Points, in no order, along strands that fork and pass close to each other.
Points whose rows are less than 31 apart are linked; no others are. Some points are linked to none.
(148): [  7  -8   9  -4  -6  14  15   5  -7   0  16  16  -8 -17  -7   1  15   3
  -2  -4   4  -5]
(193): [ -8 -25  15   1   6  15  17   7 -15  32  16   4  -8 -14 -12  -3   6  -5
   1 -13   8   3]
(642): [ -4 -15  20 -10   7  -1  11   9 -12  16   8   8 -12 -11  -1   0  19   1
  -7 -27   3   2]
(323): [ 16  22 -17  -6 -14   6  -2   3  18 -16   7   1   7  -2 -13  11  13   0
 -12  20  11 -12]
(146): [  2  14  -2  -4 -20   2  -2   5   5 -13   4   7  15   2 -22   5  -1   6
  -4  26   3  -6]
(268): [ 14  15  -2 -11 -18   2   7   7   8 -11   8   7   1  -1 -13   7  16  -1
 -11  11  12 -10]
(55): [  7   3  13 -15   0 -18   4   6   1   0  -6   0 -16   6   9   0  22   0
 -14 -28   6   0]
(288): [ -4   7  -8  13  11  -8 -15 -12   1  -6 -12  -9   4   0  13  -5 -24  -3
  17   2 -10   7]
(192): [ -4  19   7 -13 -22 -19  -2   7   4 -16 -10   4   9  11  -8   2   0   7
  -2   5  -4  -4]
(307): [ -4  -6   4  12  11  -5 -12  -9  -8  21   3 -10  -5  -1  -2  -5 -15  -9
   9  -4   5  18]
(230): [  5   2  -5  -7   9  -4  -3  -3   4 -12  -5   2 -14  -3  25  -5   5   2
   5 -23  -6  -7]
(46): [ -8 -11  17  -2   5 -11   1   3 -12  28   4  -5  -9   1  -2  -2   3  -3
  -6 -17   9  14]
(23): [-11   2  10   1  -3 -15  -8  -2  -4   3  -5  -1   5   3   0  -3 -14   3
  10  -1  -8  10]
(845): [-15 -20  16   7 -12  13   5   2  -8  16   4   6  22  -1 -16  -1 -19   3
  19  15 -12   0]
(229): [ -4   3  -5  18  -4  14 -11  -6  -2  -4   3   7  24  -7 -18   5 -18   2
   9  34  -8   4]
(191): [ -4 -23  17  -3  15   9  11   7 -15  27  14   7 -14 -17  -7  -2  15  -2
  -2 -27   6   3]
(630): [-15  -4  18 -11 -21  -7   6  10  -7  -1  -2  13  13   2  -6   1   0  13
   9  -1 -10  -3]
(700): [  4  10   7 -16  -8 -19   2   7   5  -9  -7   1 -10   8  11  -1  14   2
  -9 -19   2  -3]
(440): [  2  12 -26  13  17  -4 -13 -11  11 -12 -13 -21   0  13  11  -1 -20  -6
  -3  17  -2   2]
(697): [ 11   7  -1 -16   1 -12   4   3   9 -18 -11   1 -16   6  22  -2  15   1
  -5 -24  -4 -12]
(839): [ -7 -17  13   1   0   8   8   5 -13  24  13   4  -4 -10  -7  -3   2  -1
   4  -5   5   7]
(181): [ -4  22   2  -7 -12 -24  -7   2   6 -18 -16  -4   7  15  -7   0 -12   5
  -3  10  -8   0]
(142): [  0  15 -40  13  12  11 -10  -7  19 -28 -15 -15  12   8  17   6 -11  -1
  -5  25  -7 -11]
(655): [  4 -13  23 -13   1  -4  16  13  -9  12   5   8 -13  -5  -8   2  27   1
 -17 -25   8  -1]
(457): [-18 -25  26  -8  -1   0  17  13 -14  35   6   4   3  -1  -5   0  10   3
  -6 -21   1   3]
(520): [-16  -1  23 -15 -20 -22   4  13  -7   6 -11   9  12  10  -2   2  12  11
  -6 -17  -3   1]
(240): [  2   2   3  -5   3  -5  -1  -1  -2  -5   0   6 -10  -5  14  -3   4   2
   4 -16  -2   0]
(503): [  9 -13  19  -8  -1  11  20  11  -7  -4  11  20 -13 -18  -8   3  26   5
  -6 -18   1 -11]
(205): [  6   5 -43  12  13  20  -8  -7  16 -25 -10 -14   3   6  26   5  -4  -4
  -5  17  -1 -13]
(505): [-11 -12  16   4   6 -11  -6   0 -11  30   3  -8  -2   2  -4  -3 -10  -4
   3 -11   4  17]
(379): [  9   5 -36  12  15  19  -6 -10   9 -17  -4  -7  -1  -2  24   1  -2  -5
   3  11   3  -6]
(155): [ 16   3 -26  -3  10   5  -2  -3  16 -15  -6 -18 -17  12  21  -2   6  -9
 -12   0   7 -13]
(318): [ -8   1  -1   8   6  -3 -12  -8  -2  -3  -5   0   1 -10  14  -5 -15  -1
  23  -9 -10   6]
(822): [ -2   3  11  -4 -18  -9   3   6  -1   7  -1  -4  11  15 -25   2  -3   0
 -11  20   6   6]
(609): [ -4   1  10  10   0 -12 -14  -4  -5   9  -6 -10  10   9 -15  -1 -25  -3
   1  19  -7  13]
(867): [ -9  -7  11  -2   2  -4  -3  -1  -7   9   4   6  -3 -11   7  -3  -1   2
  13 -18  -4   5]
(872): [ -2   0  10  -7 -25   2  12   9   0   7   7   3  12  10 -27   4   4   3
  -9  20   9  -4]
(351): [-15 -20  19  -7 -22  10  33  12  -4  25   2   4  18  20 -22   3   2  10
  -3   8   0  -7]
(684): [ -2   9  -4   7 -12   6  -7  -2   4  -9   3   6  18  -1 -21   4 -12   5
   1  32  -4   0]
(202): [  5  19 -10  -5  -7  -7  -3  -1   9 -21  -5  -1   0   3   6  -1  -2   2
   1   7  -2  -4]
(415): [  5   2 -26  13  14  12  -9 -13   4  -9  -3  -6  -3  -2  20  -4  -9  -6
  10   5   0   0]
(408): [ -4  17  -9   0   4 -19  -9  -4   8 -20 -17  -9   1  11  14  -4 -19   2
   6   3 -13  -2]
(649): [  4  16 -30  22  12  12 -15 -13  12 -13  -4  -6  15   0  -2   9 -11  -2
  -3  32  -2   5]
(164): [ -4  -2  -7  23   6  18 -12 -12  -5   1   2   2  14 -16   0   0 -16  -7
  22  14  -4  10]
(84): [  5  11 -12   8   3  -4  -9  -7   6  -1   1 -10   0   7  -5   0 -10  -4
  -6  18   6  10]
(828): [ 11  25 -25   0  -6   5  -7  -1  21 -20   2  -3  11   3  -8  10   4   1
 -10  26   4  -8]
(831): [  4  -5   4   2   9  -3   0  -3  -9  21  10  -6 -17   0  -3  -5   2  -8
  -8  -8  14  15]
(212): [ 14  -6   1  -2  14   3   6  -2  -5  10  11   0 -25  -5  -1  -3  14  -8
 -10 -16  15   4]
(428): [ 10 -14   7  -2  19  14   8  -2  -8   2  13  13 -21 -21   3  -1  18  -3
   2 -26   3  -3]
(338): [  1   9 -16  23   7  13 -16 -10   3  -5   1   0  20  -6 -12   7 -16  -2
   4  33  -4  10]
(37): [  6  11 -19  -3   2   2  -3  -4  12 -26  -7  -1  -4   2  20  -3  -2   1
   5   2  -5  -9]
(305): [ -4  -1  13   4  -9 -11  -4   1  -5  12  -2  -6  11  13 -21  -1 -17   0
  -4  21   0  12]
(53): [  6  -7  -7   6  13  14  -2  -9  -7   6  11   5 -13 -16   8  -5   3  -6
  10 -10   6   6]
(764): [  8  20 -28  11   3  10 -12  -8  17 -14   2  -6  12   1  -6   9  -3   0
 -11  31   4   1]
(162): [  9  10 -29   3   9   0  -7  -6  17 -13  -9 -22  -7  14  16  -1  -8  -7
 -10  12   6  -6]
(698): [ 6  6 -8  4 -1  4 -3 -5  3 -2  8 -1 -2 -3 -4 -1 -2 -2 -1 13  8  6]
(688): [ -8  -8   7  13  -7  13  -4  -2  -6   6   3   5  25  -4 -20   2 -21   1
  14  28 -11   2]
(515): [-11 -15  17  -1  -9   2  11   7 -10  23   8   1   6   2 -13  -2  -3   3
   2   3   3   6]
(310): [ 15 -12  13  -5  11  12  13   4  -5  -7  11  16 -21 -20  -2   0  27   1
  -4 -22   1 -10]
(459): [ -1  -5  -5  11  12   5  -9 -10  -8  14   6  -4  -7  -9   5  -4 -10  -8
  13  -6   6  13]
(472): [-19 -23  21   1 -15  11  17   4  -7  24   2   3  25  11 -18   0 -15   8
  14   9 -13  -4]
(793): [  1  21  -6  -7  -6 -19  -6  -1  11 -20 -14  -9   0  14   7  -2  -6   2
  -3   4  -4  -3]
(771): [  2   2  14 -16 -20  -6  11  12  -3  -3   3  11  -2   0  -9   3  18   3
  -9  -6   6  -5]
(581): [ -2  12  -2   8   3 -14 -12  -7   2  -4  -8 -10   6  10  -6  -2 -22  -2
   0  18  -5  10]
(105): [-18 -20  21  -7 -17   1  19   9  -8  24   1   3  18  14 -17   1  -3   9
   3   4  -5  -1]
(302): [ 25  -3   5  -8  10   3   9   0   5 -11   4   3 -27  -4   3   1  29  -5
 -14 -22   7 -11]
(566): [  1  -2 -22  15  17  10 -11 -14   0  -6  -6  -5  -4  -9  24  -6 -13  -8
  22  -9  -4   2]
(232): [-24 -14  28 -13  -9 -11   5  13 -11  17  -3  13  15  -2   7   1  11  14
   3 -25 -12  -5]
(70): [ 11  -2  18 -15  -1 -12  11  10  -3   2   0   5 -18   0  -3   3  29  -2
 -19 -26  10  -2]
(250): [  2  17 -31   2   3   5  -6  -4  16 -34 -14  -7   6   4  18   1  -8   2
   2  15 -10 -15]
(149): [ 21   0  -5  -7  10   3   4  -3   5  -4   5  -3 -26   1   8  -2  18  -7
 -13 -15  11  -4]
(798): [ -2  12   7 -12 -24  -8   2   9   1 -12  -1   9  11   6 -15   2   2   8
  -1  12  -1  -5]
(770): [ -2  12 -11  14  13 -12 -16 -11   4  -7 -14 -16   3   9   5  -4 -27  -5
   6  12  -8   9]
(326): [ 11 -13  -7   6  23  15   0  -8  -8   5   9   6 -23 -18  11  -4  10  -9
   7 -24   5   0]
(333): [-25 -13  28 -15 -19 -16  10  14  -9  17  -9  10  20   8   2   3  14  15
  -4 -20  -8  -4]
(173): [-18 -12  21  -8  -2  -7   0   7 -11  18   2   9   6  -9   7  -2   5   8
   9 -24  -9   1]
(215): [ -4  -1  -9   6  13   3 -10  -9  -2  -5  -5   0  -4 -13  25  -5  -9  -2
  24 -20  -9   1]
(806): [ 21  -6 -21  -6  14   6   0  -3  12 -12  -6 -17 -27  12  23  -4  12 -11
 -15 -12   6 -17]
(209): [  5   0   1   0  -7   8   6   1  -4   2  12   7  -5 -10  -5  -1   6   0
  -3   4   8   2]

A fork is a point with three links. Follow the links from the first point to the second and name the forks in between, in order.
(505); (566) | (581) > (770)
(688); (440) | (229) > (793) > (770)
(822); (148) | (581)
(379); (649) | (793) > (229)
(828); (351) | (229) > (105)

Follow the links from the first point to the second, and from the first to the third. Name the last point that the two ways share.
(46); (415); (806) | (770)
(764); (250); (839) | (229)
(798); (806); (503) | (770)
(697); (798); (649) | (229)
(305); (181); (310) | (581)
(872); (202); (310) | (581)

A fork is a point with three links, a tip a point with one. Leave the first point through the second and follow the links. Name the first fork or tip that comes.
(55); (700) | (520)
(700); (55) | (105)
(148); (503) | (302)
(268); (323) | (229)
(302); (149) | (581)
(566); (415) | (793)
(250); (142) | (770)
